The views of a scene show one set of named points, each view turned or mirrored, shifted and resized as a whole, with a little noise and some points left out.

Scene 1
View 1
Z_783: [11 -6 6 2 -3 38 9 11 4 -16 13 6 16 1 -21 16 -15 -14 -30 -15 -24 4 16 -15 -10 6 11 2 19 4 -8 2 12 -3 20 -25 5 -2 13 -14 -14]
Z_460: [7 -2 18 -2 6 47 14 0 17 -11 22 11 10 16 -28 14 -1 -8 -40 -10 -38 22 2 -16 -14 3 10 15 4 4 -10 -9 10 -5 10 -25 -6 -2 15 -13 -12]
Z_897: [15 -7 7 -3 -2 35 8 16 4 -23 13 11 18 -9 -22 26 -14 -19 -23 -19 -17 4 24 -21 -10 10 13 2 34 9 -11 7 1 -3 25 -29 15 -1 5 -19 -26]
Z_682: [38 -3 13 -16 4 7 -1 19 -22 -18 17 -7 20 21 8 28 -16 -17 -10 7 -30 10 19 0 -12 22 0 24 -1 6 -6 6 4 -7 4 -7 6 -13 12 5 -5]
Z_74: [39 -13 -5 -5 -1 1 2 33 -29 -9 8 -16 22 4 23 17 -32 -16 11 10 -18 -5 25 14 -5 21 4 4 -3 -11 0 8 13 1 3 -6 1 -15 14 17 -1]
Z_921: [43 1 12 -13 3 -8 0 16 -18 -12 14 -22 18 38 14 9 -20 -10 -16 22 -48 16 11 6 -13 23 9 23 -28 0 -7 -2 17 -5 -13 3 -17 -18 29 17 4]
Z_687: [23 1 -5 18 3 21 14 14 3 25 21 -25 14 37 14 -26 -25 7 0 27 -39 20 -8 39 4 2 3 5 -62 -37 2 -22 44 2 -21 1 -45 -26 39 32 30]
Z_348: [33 -12 -10 7 -11 4 5 35 -21 -14 6 -19 26 -4 12 7 -38 -16 3 0 -16 -10 32 3 -7 16 14 -9 5 -9 -4 11 20 4 10 -10 -2 -15 23 6 -3]
Z_102: [29 -20 -14 3 -13 12 5 42 -27 -26 3 -11 28 -33 8 27 -42 -22 11 -18 4 -27 46 -7 -4 17 18 -20 40 -1 -2 26 3 8 32 -21 23 -8 3 -7 -20]
Z_825: [58 -9 8 -15 7 -13 -7 34 -47 -4 15 -25 22 26 43 22 -24 -12 22 28 -23 7 11 30 -6 32 -12 25 -29 -14 5 2 6 -2 -15 11 1 -19 12 33 14]
Z_933: [19 -9 -3 3 -2 27 9 25 -8 -11 9 -2 18 -4 -4 16 -25 -14 -10 -10 -16 -3 22 -4 -7 11 11 -3 16 -3 -5 4 10 0 20 -20 5 -9 11 -5 -10]
Z_559: [31 -8 -18 19 -6 6 10 28 -11 11 10 -34 23 21 21 -23 -40 0 6 20 -28 2 13 32 3 6 9 -9 -43 -33 0 -8 44 9 -12 2 -37 -27 40 33 21]
Z_272: [44 1 12 -7 8 0 3 13 -18 4 17 -24 17 50 20 0 -14 -4 -9 31 -49 28 0 19 -8 19 -4 28 -46 -12 -4 -12 25 -5 -25 7 -25 -22 32 27 18]
Z_876: [31 -13 5 -10 4 22 1 31 -26 -15 18 0 18 -7 12 36 -16 -21 14 -2 -7 -5 19 3 -7 22 -4 9 18 -5 2 9 -7 -3 18 -17 19 -6 -6 3 -10]
Z_313: [29 -9 9 -10 2 19 5 24 -22 -19 14 1 19 2 6 32 -19 -21 -3 -2 -15 2 21 -3 -7 21 2 8 17 1 -4 8 0 -4 14 -14 14 -6 7 -3 -10]
Z_11: [33 -5 2 -1 -1 6 4 26 -18 -11 9 -16 20 8 12 9 -30 -14 -6 6 -24 0 23 2 -9 16 12 3 -3 -2 -5 7 16 1 5 -9 -3 -16 20 7 -4]
Z_998: [46 -5 17 -25 9 2 -1 21 -32 -19 16 -6 19 13 16 37 -14 -24 0 9 -23 7 21 1 -15 27 -3 24 6 6 0 11 -8 -5 6 -8 15 -7 5 8 -9]
Z_426: [40 -4 0 -3 4 8 4 23 -22 -3 17 -17 20 20 23 12 -25 -8 10 19 -27 6 12 19 -5 21 -1 12 -21 -18 2 -3 17 -2 -7 -2 -10 -18 19 21 8]
Z_406: [26 -8 5 -2 -1 23 6 22 -12 -7 16 -4 18 6 5 14 -23 -9 -2 0 -21 6 15 5 -7 13 5 5 -2 -6 -1 4 13 -3 9 -16 -2 -9 14 4 -3]
Z_244: [31 -10 5 -2 9 20 2 29 -27 -5 21 -5 19 5 24 21 -21 -10 19 7 -12 0 15 22 -2 18 -9 10 -5 -17 6 0 -1 -3 5 -12 4 -12 2 15 1]
Z_476: [34 -14 -2 0 1 17 3 34 -28 -8 16 -13 22 -8 20 24 -28 -16 18 1 -7 -10 26 16 -2 18 3 -2 5 -14 3 8 3 -1 15 -13 10 -12 4 12 -4]
Z_666: [10 -5 -10 22 -3 41 16 19 10 10 18 -12 17 13 -4 -13 -26 1 -5 2 -25 6 4 21 5 -2 10 -8 -23 -30 -2 -10 34 4 2 -14 -26 -16 26 12 7]
View 2
Z_897: [-6 -1 11 -25 8 -27 0 37 -10 -37 42 -16 -6 18 -3 -32 -10 -2 -6 3 -3 1 -18 -13 1 7 -12 4 6 -12 -9 24 -24 -19 -37 5 20 15 3 1 7]
Z_921: [-12 2 20 35 1 -11 4 -11 -37 0 18 -3 -14 -1 1 -24 19 -18 -6 -10 -10 10 3 2 -4 17 -18 37 -3 -6 -14 -7 -1 33 4 16 3 15 12 5 -3]
Z_682: [-8 -1 15 14 11 -17 -3 4 -22 -11 18 -12 -12 0 -9 -23 3 -17 -9 -9 -6 -7 -4 -6 -6 13 -15 29 -7 -4 -11 0 -5 0 -17 9 5 10 7 10 2]
Z_313: [1 -6 16 -13 16 -24 -8 24 -5 -28 23 -20 -10 7 -11 -26 -13 -12 -14 -6 -2 -18 -12 -14 -9 8 -14 16 -7 -2 -3 14 -11 -20 -36 -5 13 11 3 10 7]
Z_11: [0 -4 28 15 4 -16 -4 14 -18 -20 22 -6 -10 -3 2 -32 8 -10 -8 -4 4 -5 -3 -4 -4 13 -8 25 0 1 -7 4 -8 24 -6 -5 7 9 11 4 4]
Z_476: [10 -16 30 4 6 -14 -14 22 -3 -29 4 -16 -7 0 6 -27 -2 -13 -8 2 17 -25 2 -4 -7 10 0 22 -10 6 -1 10 1 10 -17 -20 -3 0 11 10 7]
Z_426: [-1 -11 28 28 -2 -8 -6 0 -24 -5 1 -14 -4 -3 14 -25 12 -17 -2 3 10 -2 9 6 -8 18 -6 37 -11 -1 -5 -4 2 32 5 -2 0 4 14 7 -2]
Z_687: [-10 -12 22 37 -16 2 -7 -7 -43 9 -1 -10 11 10 49 -19 27 -12 18 28 24 30 20 16 2 28 -1 34 1 -10 -12 -4 -4 76 27 8 5 8 24 -4 -20]
Z_74: [9 -13 35 19 4 -12 -8 13 -12 -22 7 -10 -9 -8 3 -30 5 -10 -12 -2 9 -21 -2 -2 -6 10 -4 29 -3 4 -4 3 0 19 -7 -14 0 6 11 7 5]
Z_348: [7 -9 36 9 -1 -18 -6 23 -11 -35 26 -2 -8 -5 8 -41 9 -3 -11 3 6 -10 -5 -5 -4 9 0 19 8 5 -4 11 -7 24 -4 -20 5 7 16 1 8]
Z_102: [20 -13 43 -10 6 -28 -13 47 9 -60 27 -4 -13 -7 -6 -41 -9 -1 -19 -2 10 -35 -16 -18 -6 0 2 7 6 13 3 22 -8 -3 -27 -33 5 4 11 5 21]
Z_876: [6 -12 21 -7 15 -17 -11 22 -1 -25 4 -22 -6 8 -2 -24 -10 -17 -11 -2 10 -26 -4 -9 -11 8 -7 21 -10 2 0 8 -5 -9 -30 -11 5 7 6 11 7]
Z_460: [-22 8 1 -17 3 -20 2 22 -32 -15 40 -23 2 28 14 -22 -5 -4 5 14 0 24 -9 -9 5 18 -20 13 6 -23 -14 18 -29 -1 -26 29 27 18 3 -1 -10]
Z_783: [-11 3 10 -18 5 -22 -3 33 -20 -30 41 -18 -3 18 7 -33 -6 -2 -3 11 2 6 -14 -14 3 13 -9 7 7 -11 -8 23 -25 -4 -26 8 23 15 4 -2 0]
Z_998: [-3 -6 17 9 15 -18 -4 2 -13 -13 10 -14 -15 -1 -18 -20 -2 -20 -13 -13 -4 -18 -4 -7 -11 11 -18 34 -15 1 -6 0 1 -7 -23 5 3 8 5 15 5]
Z_559: [-1 -15 37 41 -15 -3 -9 7 -31 -12 6 -1 1 -4 37 -30 26 -6 8 19 19 8 17 14 4 22 6 29 6 2 -8 0 -3 74 28 -10 -1 4 23 -4 -5]
Z_406: [-5 -9 20 5 2 -12 -5 18 -20 -20 17 -14 -3 7 8 -26 2 -11 -4 5 8 -5 -1 -3 -3 13 -5 19 -2 -3 -7 9 -10 15 -15 0 8 7 9 5 1]
Z_933: [-5 -2 16 -17 7 -21 -5 33 -13 -30 31 -18 -5 15 5 -31 -8 -4 -4 7 6 -3 -13 -12 0 10 -10 12 4 -6 -7 21 -16 -6 -28 -1 15 11 5 3 0]
Z_825: [4 -16 32 40 9 -5 -9 -15 -17 4 -14 -15 -11 -13 0 -17 13 -32 -10 -10 10 -22 14 5 -15 16 -7 47 -19 6 -4 -14 18 28 2 -4 -11 -1 13 15 2]
Z_666: [-6 -9 22 6 -12 -7 -8 23 -29 -17 18 -14 7 16 40 -27 10 -2 13 29 23 15 6 6 4 19 1 17 12 -10 -7 12 -15 49 3 1 11 4 18 -7 -10]
View 3
Z_921: [-2 0 1 0 11 3 -12 1 1 -12 3 -14 0 20 5 -18 7 -20 -6 -2 -5 15 26 -2 0 -8 -6 11 5 0 5 10 -8 -4 2 13 5 -6 -16 -7 9]
Z_825: [2 4 10 4 6 4 17 -2 17 -8 -14 -13 14 20 4 -27 -4 -23 4 -17 -1 22 15 -6 5 -3 -1 16 6 2 5 0 -8 -4 5 3 -8 3 -15 -10 10]
Z_460: [-3 -2 0 -16 14 -5 -20 8 -15 -5 18 -21 -18 6 -15 -7 12 11 -5 10 -17 -7 13 4 4 0 -7 3 -3 -6 -11 26 6 2 2 8 8 -24 -9 13 -10]
Z_313: [4 -7 18 -12 9 -1 14 2 -10 -22 6 -14 6 12 -13 -12 8 5 4 -8 -8 -9 3 -1 12 5 3 -4 -11 1 -7 15 8 5 10 -1 4 -17 12 15 -7]
Z_998: [-1 -4 19 -8 10 3 14 1 -2 -19 -2 -16 7 19 -3 -23 6 -9 0 -10 -6 2 10 1 13 -1 -2 6 -3 5 0 14 3 0 10 3 -1 -12 -2 4 -1]
Z_102: [13 -12 8 -5 4 -5 15 -8 -9 -33 12 -1 21 4 -12 1 7 7 16 -15 -2 -6 -4 -4 2 9 12 -7 -17 4 -12 0 -4 6 9 -7 10 -2 34 13 -7]
Z_244: [4 2 8 -2 9 -2 14 -2 10 -5 -3 -16 9 7 -10 -16 -2 -4 9 -10 -7 6 4 -5 8 4 3 10 -1 -3 -5 5 -3 2 2 0 -5 -3 -4 1 -5]
Z_783: [2 -5 6 -10 11 -6 -4 2 -10 -15 15 -15 -2 8 -14 -6 11 5 1 3 -11 -4 8 0 4 1 0 1 -8 -2 -9 19 4 4 6 4 7 -16 4 12 -6]
Z_897: [3 -10 8 -14 11 -7 -3 3 -19 -20 17 -12 -2 4 -17 -2 13 16 3 2 -12 -13 3 1 7 5 1 -5 -13 0 -13 21 6 5 6 1 8 -21 10 17 -11]
Z_933: [5 -5 2 -7 9 -5 0 -1 -8 -15 12 -11 4 3 -14 -2 9 8 6 -1 -9 -2 4 -2 3 5 3 2 -8 -3 -12 12 -3 4 3 0 6 -9 7 8 -8]
Z_559: [11 4 -20 12 7 -3 -15 -6 13 0 10 -8 6 -2 2 -4 -2 -15 9 -5 -5 27 18 -6 -13 -3 3 17 8 -7 -1 -7 -25 -2 -11 6 3 18 -13 -16 6]
Z_272: [-4 5 -5 3 11 4 -15 0 8 2 -1 -19 -1 17 5 -21 2 -23 -5 -1 -5 23 26 -1 -1 -10 -8 20 12 -4 6 8 -11 -6 -1 14 -2 1 -29 -14 11]
Z_682: [-1 -4 12 -6 10 4 4 1 -4 -17 3 -15 3 18 -3 -18 10 -7 -1 -5 -5 5 14 0 8 -2 -2 6 -3 2 0 14 2 -1 8 6 2 -11 -5 4 1]
Z_406: [5 -2 1 -3 8 -5 0 -1 -3 -11 9 -15 2 6 -9 -10 4 -2 6 -5 -7 4 8 -3 3 1 1 5 -2 -2 -5 10 -4 2 1 3 3 -6 -2 3 -3]
Z_876: [6 -3 16 -9 7 -4 20 0 -2 -17 0 -14 10 9 -12 -14 1 6 8 -10 -6 -2 1 -3 12 5 5 3 -11 3 -7 8 4 4 7 -3 -2 -10 8 10 -8]
Z_426: [4 2 0 2 9 1 0 -3 9 -5 -1 -14 5 9 -1 -15 3 -12 4 -8 -5 15 12 -4 2 -3 1 14 4 -4 0 4 -8 1 -2 7 -1 2 -12 -8 5]
Z_666: [7 3 -17 1 11 -9 -20 -2 3 5 16 -13 -3 -8 -9 2 1 4 8 4 -12 10 10 -3 -8 3 3 14 4 -10 -11 5 -12 5 -10 4 3 4 -13 -2 -5]
Z_348: [9 -7 -2 1 7 -1 1 -6 -3 -22 12 -4 13 4 -5 -2 5 -5 9 -10 -5 7 10 -5 -2 3 4 6 -7 -2 -5 2 -10 3 2 2 8 3 11 2 1]
View 4
Z_460: [11 8 -4 -13 -3 -19 -9 2 16 4 -9 1 3 -5 -17 -6 3 4 39 -13 -19 -1 -17 -3 15 0 13 18 -26 -1 -1 -15 18 -3 8 -7 18 58 -7 14 35]
Z_406: [5 -5 -3 10 -3 4 -14 -14 8 -3 -16 5 -5 5 4 3 1 -7 15 -12 -17 3 -8 0 14 7 14 -2 -7 -5 -1 -12 -1 6 -4 -2 18 20 -11 8 10]
Z_476: [0 -13 -4 19 7 20 -13 -19 14 -7 -23 2 -10 8 10 8 3 -15 3 -14 -18 2 -9 3 11 1 19 -14 5 -6 -1 -18 -12 10 -4 2 17 0 -11 8 6]
Z_998: [9 -6 -9 19 4 -1 -18 -12 16 -7 -11 13 -17 4 14 -2 19 -14 18 -8 -20 -12 -11 -8 30 14 15 9 -6 -7 -6 -13 -23 2 6 1 8 3 -11 -7 8]
Z_666: [4 0 -6 -4 -19 6 -14 -17 4 0 -24 5 7 8 -8 5 -25 5 17 -20 -13 19 1 14 0 -4 6 -14 -9 -12 -3 3 36 3 -14 -14 26 38 -18 25 3]
Z_825: [2 -6 -21 36 -17 8 -31 -25 2 -13 -8 29 -16 18 29 0 3 -8 4 -12 -15 0 8 -1 40 20 3 -9 -3 -21 -17 9 -16 4 -1 -8 11 -18 -23 -1 -17]
Z_272: [12 7 -21 17 -40 -12 -35 -24 -8 -8 -5 34 -4 13 18 -8 -9 6 19 -13 -16 5 15 3 38 20 -10 4 -19 -28 -19 20 12 -8 -8 -22 16 18 -29 5 -14]
Z_783: [10 -6 1 -7 9 -7 -3 -5 15 1 -17 -10 0 -6 -14 -1 7 -1 27 -8 -17 -8 -18 -1 4 -4 16 12 -11 6 8 -29 7 5 -1 0 19 47 -3 9 32]
Z_244: [1 -7 -11 20 -1 13 -20 -18 14 -8 -13 13 -10 8 10 2 -3 -11 9 -18 -16 2 -5 4 20 9 20 -15 -1 -10 -8 -6 -10 5 7 0 19 1 -12 8 4]
Z_426: [6 -2 -14 17 -20 5 -25 -22 2 -8 -12 20 -7 14 16 0 -7 -4 12 -13 -14 4 6 0 21 12 4 -5 -6 -17 -7 5 4 2 -9 -9 18 8 -24 9 -9]
Z_11: [12 -7 -6 11 -6 3 -16 -19 2 -6 -24 8 -6 6 12 6 5 -3 11 -6 -12 2 -4 -4 15 3 5 6 -1 -10 5 -13 -2 6 -13 -6 17 19 -19 1 2]
Z_559: [9 -2 -11 12 -31 14 -26 -33 -17 -7 -28 18 4 16 12 11 -30 9 5 -14 -9 22 20 12 7 1 -10 -18 -1 -25 -6 14 27 3 -33 -18 28 19 -35 16 -22]
Z_933: [5 -9 2 3 8 6 -6 -11 15 -3 -20 -6 -3 1 -3 7 4 -8 17 -10 -13 2 -12 -1 6 -4 19 2 -3 -1 7 -23 2 7 -6 0 19 29 -8 10 20]
Z_921: [18 3 -16 13 -25 -18 -25 -20 -4 -7 -10 22 -8 7 16 -4 6 2 19 -4 -17 -4 8 -6 33 11 -6 16 -15 -20 -8 2 3 -5 -14 -16 12 22 -27 0 -5]
Z_313: [8 -12 0 10 20 1 -5 -4 23 -1 -12 -3 -12 -4 1 -1 20 -17 21 -7 -17 -10 -22 -9 16 3 25 7 -6 5 4 -31 -20 8 8 9 14 17 -1 0 25]
Z_348: [11 -13 -2 12 -1 14 -10 -21 4 -5 -32 -1 -6 8 11 9 3 -7 2 -6 -10 1 -4 2 5 -6 8 -5 9 -4 8 -20 -4 10 -22 -3 20 17 -22 4 0]
Z_682: [11 -10 -7 16 -1 -2 -11 -17 6 -8 -15 7 -13 4 18 0 20 -10 12 0 -15 -11 -4 -7 24 6 7 13 -2 -7 1 -21 -17 5 -9 -3 11 14 -19 -6 6]
Z_102: [3 -26 14 7 33 29 6 -15 20 -3 -39 -22 -11 0 2 15 16 -21 0 -5 -9 -5 -24 -2 -14 -17 30 -12 20 12 20 -48 -20 21 -11 17 20 11 -2 6 21]
Z_74: [6 -10 -6 18 -3 11 -15 -22 5 -7 -24 9 -11 11 17 6 4 -9 3 -8 -12 1 -1 -2 17 5 8 -7 2 -8 1 -10 -11 9 -12 0 16 2 -16 1 -4]
Z_687: [6 10 -20 4 -43 3 -32 -29 -12 -6 -16 27 10 17 3 2 -36 15 14 -26 -14 24 22 15 17 9 -8 -19 -15 -29 -18 30 40 -3 -16 -26 32 27 -32 23 -13]
View 5
Z_783: [5 3 -8 -4 -1 -4 2 -12 -10 -17 -7 -9 20 7 16 19 20 -2 6 -23 -13 -6 20 5 -34 10 -3 5 -8 5 -22 -16 25 -2 15 -4 -12 10 18 -1 -14]
Z_682: [12 5 -18 0 2 8 -2 -12 -17 -25 -3 1 15 6 3 23 13 13 -5 -13 -5 -10 17 4 -27 -10 -1 3 1 10 -14 4 7 -7 11 12 -7 14 18 -3 -5]
Z_11: [10 7 -11 -4 8 8 -2 -3 -12 -19 -2 -3 19 4 2 10 9 13 -5 -13 -13 -2 11 2 -22 -5 1 -3 -6 10 -13 -2 7 -10 12 6 -7 13 15 -1 -6]
Z_933: [4 6 -6 -2 8 0 0 -11 -12 -21 -1 -4 22 9 7 8 14 1 -1 -19 -11 -4 15 5 -29 9 -6 0 -10 8 -19 -10 17 -3 10 -1 -10 15 20 0 -14]
Z_825: [15 11 -15 0 12 18 -3 -3 -21 -33 9 10 13 2 -15 7 4 26 -20 -7 5 -10 9 2 -16 -18 1 1 10 18 -3 21 -15 -11 11 17 2 7 15 -7 7]
Z_348: [7 11 -8 -4 17 8 -2 -1 -13 -20 -3 0 25 7 -3 -1 5 6 -4 -13 -15 3 7 2 -20 3 -1 -8 -13 9 -13 -2 10 -11 8 5 -9 19 18 -1 -9]
Z_74: [9 9 -11 -2 16 8 -2 -5 -15 -26 3 4 21 6 -8 3 7 13 -10 -11 -7 -1 10 2 -19 -3 -3 -4 -4 13 -11 5 3 -10 9 7 -5 14 19 -3 -4]
Z_426: [14 10 -11 0 6 10 2 -1 -13 -21 9 5 18 2 -5 4 10 22 -10 -12 -2 -7 7 1 -18 -8 4 1 3 16 -5 6 -6 -12 15 6 -2 0 11 -5 1]
Z_921: [16 7 -16 -2 -1 9 0 -2 -11 -12 -7 -3 19 2 6 21 10 21 -3 -12 -12 -3 11 5 -20 -15 10 -1 -2 14 -7 2 2 -14 17 10 -4 10 5 -5 -4]
Z_687: [19 18 -2 5 -8 3 10 12 -2 1 15 4 24 -6 2 -9 16 38 -3 -17 -3 0 -1 0 -6 -3 12 4 5 25 9 1 -13 -20 28 -4 1 -24 -2 -7 7]
Z_476: [4 9 -6 -3 19 4 -4 -8 -18 -33 9 5 20 9 -9 -2 9 4 -11 -14 -5 -4 12 2 -24 6 -7 -4 -5 10 -16 1 8 -2 5 4 -5 15 23 0 -4]
Z_272: [20 10 -16 2 -9 11 2 2 -10 -9 2 3 13 -2 1 14 11 35 -8 -11 0 -8 7 2 -12 -20 13 8 9 23 3 12 -12 -18 23 12 2 -9 2 -8 7]
Z_559: [15 18 -4 3 8 8 6 11 -2 -2 12 3 25 -3 -4 -16 7 28 -6 -12 -10 6 -4 -2 -4 -4 6 -7 -6 21 3 1 -9 -20 21 0 0 -9 2 -3 3]
Z_998: [10 4 -17 -5 8 7 -4 -14 -21 -35 -4 4 12 7 -3 23 12 9 -11 -12 -1 -13 20 3 -29 -10 -3 4 3 10 -17 8 5 -4 8 14 -6 18 21 -3 -5]
Z_460: [8 1 -8 0 -16 -8 4 -15 -9 -10 -5 -12 15 6 24 26 27 6 8 -29 -8 -12 21 6 -34 6 2 14 -2 9 -19 -17 21 -2 20 -4 -12 0 12 -2 -11]
Z_666: [10 13 1 3 0 -3 7 3 -2 -5 9 -1 24 1 8 -7 18 17 0 -24 -8 1 5 0 -16 11 2 3 -4 15 -6 -13 4 -10 22 -10 -6 -10 9 -4 -3]
Z_102: [0 6 -5 -8 32 4 -4 -11 -16 -35 -2 -3 27 12 -6 -1 4 -12 -6 -13 -18 4 13 3 -28 13 -14 -14 -19 3 -26 -7 22 -2 -2 2 -13 34 28 2 -16]
Z_897: [1 0 -8 -6 4 -6 -2 -16 -13 -23 -8 -10 19 12 15 21 20 -7 5 -23 -14 -7 24 6 -36 13 -8 2 -11 3 -27 -17 28 2 8 -1 -14 17 23 0 -18]
Z_313: [4 1 -13 -5 11 0 -4 -18 -20 -36 -4 -3 17 10 4 21 14 -5 -4 -19 -8 -10 22 4 -36 5 -9 4 -4 6 -26 -4 19 2 4 6 -11 22 27 -1 -11]
Z_406: [7 7 -9 -2 6 3 -1 -9 -15 -23 2 -1 19 7 3 8 13 8 -4 -17 -6 -8 15 2 -25 3 -3 3 -4 11 -14 -4 9 -7 12 4 -7 8 17 -2 -7]
Z_876: [2 3 -8 -6 14 3 -2 -16 -20 -38 4 3 18 10 -3 10 12 2 -11 -18 -2 -11 20 1 -30 6 -10 1 -1 8 -22 1 13 2 5 6 -7 19 28 -2 -7]
Z_244: [8 7 -6 -1 12 4 0 -8 -18 -32 12 6 18 7 -7 2 11 12 -12 -15 0 -10 14 2 -24 3 -6 3 4 14 -12 5 1 -5 7 6 -2 6 21 -3 -3]

In a view up to two points have been moved. Name them for each view, in the order of its rows, or write none.
view 1: Z_313
view 2: Z_933
view 3: Z_783
view 4: Z_682, Z_102
view 5: Z_921
